A landscape with many peaks, sampled at points; each row gives a point and its height.
From any point a climber steps to the highest of the 2 points nearest to it. It stops when none of these is higher. Distance is the straight distance between rows; heights are no part of it.
Q_213 height 20.4: [-32 -11   5  37  18 -21  40  10  -8 -17  -7  11  10  21 -46  -3   1  -6
   7 -26]
Q_136 height 31.7: [ 42  -8  -7 -23 -10 -27   8   6  16  -9 -39 -31  25 -19  32  15 -18  11
   8  27]
Q_826 height 34.1: [ 13 -19 -30  14 -12 -20  -8 -43 -24 -32 -10  16 -22   1 -33  13  40 -50
  36  12]
Q_587 height 42.0: [ 65 -16 -38   9 -17 -31 -28  -5  14   2 -22 -22   1 -53   8 -14  -3  37
 -34  29]
Q_877 height 30.6: [-15 -35 -22  -7  31 -28 -24 -26 -17 -31   0  48 -10  28 -26  19  50 -26
  51  -4]
Q_697 height 2.3: [  8  68  15 -51  -6  34   3   4  35  22  10  17  -5  31   4  -6 -27  -6
  -4  13]
Q_767 height 31.0: [-21  23  10  -2  45   6 -55  17  33   8  65 -11   1   1  31 -19   9 -21
  -3  -3]
Q_941 height 44.4: [ 20 -36 -44  22   5  -9 -21  14   1   0 -22 -33  30  -3  -6 -12  25  11
 -14  43]
Q_985 height 33.9: [-20  47 -11  -6 -24  -7  -2 -25   6 -27 -16  25 -23  46  22 -12   0  25
  17  -5]
Q_125 height 38.6: [-40   4  14  -3 -31 -25  29 -11 -33   6  21  -3  10  -6  19   0  -5 -46
  37 -30]
Q_18 height 18.4: [ -4  53  19  -7 -12   7  19  12  10  12 -18 -15  24 -27  25  42 -11  24
  23 -29]
Q_141 height 53.2: [ 29  32   3 -30 -25  -5 -31   9  35  10  -3 -23  18 -39  70 -16 -20 -20
  -3 -28]
Q_778 height 39.2: [ 20  -6 -22  33   3  -2  -4 -49 -18  -9 -25  12  -1   1 -50  46   5 -18
   1  18]
Q_469 height 34.8: [-40  -1  41  44  41  14  21   7 -37 -31 -12   3 -27 -26 -60 -20  30  -9
 -14 -29]
Q_679 height 61.0: [ 24   4  -9 -21  -1   1  24 -13 -19  11  -7  -7 -10 -26 -24  17  45 -37
  41 -31]
Q_811 height 43.3: [ -4 -20   0 -24  40  13  16 -62 -50 -33  -9  18 -14  45 -19  -2  17  37
 -26 -11]
Q_84 height 17.1: [-29  -9  36  12 -39  25 -26  -5 -12  26  37   1 -34 -51 -17  20 -10 -24
 -11 -17]
Q_100 height 17.6: [-42 -66   6  21  29   7   2  12 -16  -2  32 -11  37  10 -22 -13 -14  -8
 -15  26]
Q_126 height 53.1: [-10  -7  24  -3  20  24  18   3   7 -38 -25  43 -22  17 -31 -12  62   3
  26 -17]
Q_754 height 31.8: [-44  -4  31  49 -30  -7  53 -28 -59  -1   5  -2  -6  -8   9 -17 -10  -7
  19 -19]
Q_641 height 4.9: [  3 -11  -8 -41  -2 -22  -5  10  12  -9 -14  18   9 -12  31  75 -32  20
  32   6]
Q_582 height 24.3: [  4 -51 -31 -46 -33  21  18   8 -16  21 -31  23  -7  35 -14   9 -32  -5
  18  37]
Q_819 height 23.5: [ 29 -29  10 -29   5  22  -5  28  27  23  22   4 -12 -39   5   4  33  36
 -15  -1]
Q_650 height 39.0: [-22  33  -8   8 -16 -31   3  -4  21   2  14  -3   2  41  37 -47 -46 -32
  -4  16]
Q_849 height 21.9: [-20  26  47  38  -7  45 -23 -17 -19  -1  17  22 -46 -32 -48  39  13 -22
  11 -14]
Q_429 height 37.8: [ 20  12 -48 -23   4 -25 -14 -25 -14   1  25  22 -13  42   8 -60   5  -7
 -11  17]
Q_614 height 25.6: [-10 -11  41  32   9  -9  51 -19 -33 -26  -3 -13  18   1  -4 -10  20  -7
   2 -24]
Q_749 height 41.7: [-23  11  19 -31  25   9 -20 -12  17 -21  21  34 -27  50 -22  -2  -7  -4
 -11  -2]
Q_825 height 33.2: [-32   3  -7  17 -16 -10  31  17 -61  29   5 -16   1  -1 -29  -6  14 -42
  21 -36]
Q_773 height 54.5: [-37  -1 -19 -11   5  28 -24   4 -31  13  14  14  -9  27 -24   3  48 -21
  31   3]
Q_791 height 1.8: [  4  64  -3 -29  10  10  17   7  51  -3  -7  36 -19  35 -33 -12  -4 -10
  26  21]
Q_351 height 7.3: [ -4 -21  35 -22  21 -13  -9  -4  17  -8  10  19  -3 -27  12  60 -30   0
   2 -22]
Q_708 height 31.9: [ 12 -18   9 -31   3  -2  15  -5  -1  -9  -9  -1 -15   8  22  20 -13  63
 -21  -3]
Q_230 height 57.3: [  3  44 -13   8 -47 -22 -20  29  48  20 -23 -26  33 -16  85 -17 -29  -5
  14 -10]
Q_935 height 47.1: [ -7 -28 -21 -45  66   7   5 -39 -12 -30 -38   1   5  29   5  32   8  35
  -4   5]
Q_333 height 35.5: [ 45  33 -15   9  -4 -39  27   7  20   9 -17 -45  28   0  10 -20 -30 -21
  -7  17]
Q_715 height 31.2: [  7 -39 -14  18  -8 -31 -14  27  25   2   2   0   6  -3 -24  38 -49   7
 -15   5]
Q_924 height 12.4: [  9  53  16  18 -32  13 -34 -43 -11  11  22 -17   4 -39  17   9   8 -35
 -16 -12]
Q_356 height 27.8: [ 33   0  -5 -29 -25  -7  38 -21 -25  38 -50 -46  34  -6  22  12 -21  20
  -5   8]
Q_69 height 38.9: [ 21  14  -5 -23  33  -5 -11  -3  27 -40  20  14 -24  44   0 -41  15 -18
 -12  29]
Q_992 height 14.6: [ -5  20  12  -7 -43  58 -25  -9 -19  33  39 -12 -12 -30  -8  -7  24 -26
  -8 -14]
Q_319 height 26.9: [-38  24  38  33  31  17 -63  38  26 -20  42  -1 -16 -11  10  -9  14   0
 -27 -13]
Q_718 height 26.6: [-21  -1  42   0  21  10   4  41   7  19  42 -12  -3 -22  21 -37   5   1
 -29 -13]
Q_798 height 3.4: [ 13 -14   6 -73   3   7  -6  32  45   9 -34   9  12  11  33  34  -4  42
  21   6]
Q_953 height 32.5: [-19  31 -18  44 -23 -16  -1   7   4   2 -15 -14  14 -18  15 -16  -9  23
 -15 -14]
Q_411 height 36.2: [ -6  33   7 -11  32   4  -2  19  40  -1   6 -20  46  17  45 -35 -64   7
 -19  15]
Q_589 height 7.4: [ 14 -18  16  39 -36  -5  45 -24   4 -17 -46 -15  15  -9  35  -8   3  40
 -10  17]
Q_9 height 36.5: [ -5  17 -34  -5  -2 -20  17 -11  -9  -7  -4  -4  -1  34 -27 -44  21   3
 -14  -5]
Q_987 height 52.4: [  1 -45 -57 -37  16  17 -35  -2 -25  -6   7  15  -5  17 -10  25  38   3
  18  16]
Q_287 height 48.8: [  9  -6 -16  30  45  10 -25 -21 -48   4  18 -29  25  -8 -30   0  35 -19
 -23  16]
Q_382 height 29.8: [-15  18   4  48   1  -6 -11   6  24 -19   4  13 -21 -12  32  -5  39  28
 -14   0]
Q_557 height 2.7: [ -2  12  -7 -58 -13  37   2  18  30  30   0  16   2  41  26  22 -27  32
  17   9]
Q_971 height 46.8: [-16  22   9 -15   4  11  -2  -1  -8  21   8  11  25  -4  -4  22  15 -36
  40 -20]
Q_984 height 9.7: [  5  17  22  16 -34  18 -30 -28  18 -10  -5   0  15   7  26   9  11  -3
  12  40]
Q_390 height 12.3: [-14  31  59 -32   5  16  -6  18  17  11   7   1   4 -39   4  33 -27   6
   5 -47]
Q_343 height 43.2: [ -4   9 -12 -34 -18   1 -16  12  -3  37  11 -42  34 -11  47   4 -54   2
  13  10]
Q_33 height 27.0: [  9 -38 -23  10 -50 -36  15  17  22   6 -27  13  12   1   2  30 -60   9
  16  39]
Q_980 height 48.2: [ 42 -14 -41  -6   6  -1  -3  35  18  12 -31 -35  15 -25   9 -18  11  52
 -44  11]
Q_460 height 28.8: [ 24  -4   1 -42   8  44  -3  10  -2   5   0  -3 -22 -24  32   5  29  78
 -38  -8]
Q_278 height 47.5: [  4  22   0 -29 -39   5 -34   6  -1  43  54 -16  16 -42  53  -5 -25 -28
  -9 -19]
Q_297 height 32.0: [ 61 -24 -11 -25 -23  -6 -24   4   9  17  19   0 -18 -47  -5   2 -16  29
 -45 -15]
Q_426 height 40.8: [-43  16   9   3 -16 -15  -1   7  -3  25  35 -15  29  24  54  -2 -77 -24
  11   5]
Q_128 height 38.2: [ 26 -16 -46  10  19 -59 -10  25  21   2  -9  -5  21  -9 -27  11  -2  -4
 -23  10]
Q_95 height 20.9: [ -4 -29 -21   7  -2 -17  53  -1 -15   2 -30   8  -7  32 -36  18 -25  20
   9   4]
Q_308 height 38.5: [ 16  17  -8  31  -8 -33   8  -5 -15  -9   5  -5  -2 -37 -14  14   0  11
  10 -31]
Q_397 height 22.9: [-29  13  24  -6  11  36  -3  53 -12  27  19  -5 -11 -28 -11 -24  40  26
 -16 -48]
Q_484 height 37.7: [ 28  34 -10   2  -7  -4   3  11  43  19   7 -19  31   4  48 -55 -30 -33
 -12  23]
Q_692 height 42.1: [-20  -8  -6  36  57  22 -10 -17 -55 -18 -11  -9   8  -9 -48  -2  54  -8
 -19 -35]
Q_453 height 23.1: [ 28 -44 -21 -25 -10   0  34  14  11  15 -61 -14   5  40 -26  28 -45  32
  13  44]
Q_71 height 21.1: [-16 -14  36  56 -16  -1  -4  33  28  -4  29  17  -5   2   8 -36 -47 -48
   4  23]
Q_982 height 26.1: [ -1 -27  -1  18  17  17 -24  14  27 -13  31  14  -5  -2 -14  -5  17   1
  -6  38]
Q_701 height 43.9: [-14 -18 -17  52   9  20 -10 -35 -28  -9   7 -17  23  14 -43  25   6 -13
 -11  45]
Q_881 height 8.8: [  8 -30  12  30 -47  -3  -9 -27  26 -13 -37  -3   2   5  39   7 -11  32
  10  59]
Q_827 height 5.7: [  5  -4  -5  38 -31 -29  18 -79 -21 -35 -46 -23   2   1  40 -14   6  10
   6  25]
Q_691 height 46.1: [-21   2  25  -9  57   5   4  16  26 -30   5  29  -1  49 -25   5  26  -5
  25  -2]
Q_808 height 28.0: [-16 -22 -18  19  18  -2 -40  30  11 -27  21  19 -25   0  11 -35  39  38
 -22  -4]
Q_39 height 50.1: [  8 -54 -33 -32  66  12  -2 -20 -36  -9 -14  13  16  37   1   6  27  -4
  16  23]
Q_313 height 39.6: [-10  -3   3  -4  38  13  26 -35 -36 -10 -17  15   4   1 -10  12  59  24
 -15 -22]
Q_523 height 35.2: [  6 -29 -11 -32   9  17  -6  42  -5  36  25  10 -16 -13 -59  45 -11   7
  -8  -6]
Q_501 height 10.7: [ 21  48  24  11 -38  15   7 -34   1  22  -3 -28  10  -5  52  -7  15  -9
 -12   3]
Q_277 height 46.9: [ 42  38 -14  16 -25 -42  12 -15   8 -11  -9  15 -40  -9  -6 -21 -10  -4
  -5 -43]
Q_764 height 53.6: [ 27   6  39   5  -9 -35  36  -6   7 -28  -2  24 -36   1  -9 -38  -4 -28
  14 -38]
Q_894 height 34.7: [-23   7  -8 -17  22   3  -9  -7   4 -10   0 -32  18  23  22  -7 -43  36
 -30   2]
Q_844 height 27.9: [-27  -9  42  39   4  31  -2   5  -4 -15  17  21 -51 -18 -65  -6  14  -4
 -23 -11]
Q_934 height 48.3: [ 12 -50 -40  -9 -11   8 -20  20 -19  26  -7  -2  -4 -15 -18  44   9  -3
  20  14]
Q_220 height 23.3: [-13  29   6 -17 -45   1  30 -10 -13  36 -27 -38  32 -13  -4  43  -8  -3
  19 -10]
Q_803 height 23.2: [ 11  -9  37  26 -28   6   2  30  14  10  34   1 -14 -11   9 -60 -19 -41
 -24 -16]
Q_858 height 24.9: [ 11 -37 -13 -13 -11  16   6  12  20 -13 -20  15 -15  35   2  -6   7   0
  12  47]
Q_46 height 19.2: [-23 -29   1  46 -13 -15   3  16  -1  17  25  -6  23   9   8 -21 -45  -2
  -1  39]
Q_473 height 33.8: [ -5  18 -19   4  23   3  -8 -27 -41  -7 -10  31 -27 -11 -70  42  32 -18
  10 -26]
Q_204 height 26.2: [-15  -6  14   8  21  15  31  40 -42  36  -6 -30   1 -34 -42  -2  19   3
  -6 -40]
Q_629 height 64.8: [  6   3  46  42   2 -12  19  11  22 -33   1  40 -24  13 -13 -31  47 -22
  42 -19]
Q_398 height 34.0: [-10  15  10   0  36  -4 -22  26  41 -12  49   6  27   7  26 -24 -43 -46
  -7  17]
Q_35 height 39.1: [ 38 -28   6 -24  21 -19  -3 -24 -27 -21  -5  19 -27 -20 -30  34  26 -16
   6 -33]
Q_229 height 35.0: [  9  48 -35  -9 -21  -4  32  -1   3  -7 -22   2 -22  32   1 -53 -21  32
 -12 -10]

For each start below, name the point where the climber stops.
Q_827 -> Q_287
Q_589 -> Q_287
Q_582 -> Q_629

Call two points neighbours if one is among the 2 nearest of the other. Go from one point of each pair to the other, from neighbour to neighbour, staying as high as possible. Name the lowest point that can't be avoided.
Q_980 and Q_718 -> Q_819
Q_230 and Q_629 -> Q_453
Q_287 and Q_987 -> Q_313
Q_679 and Q_773 -> Q_971
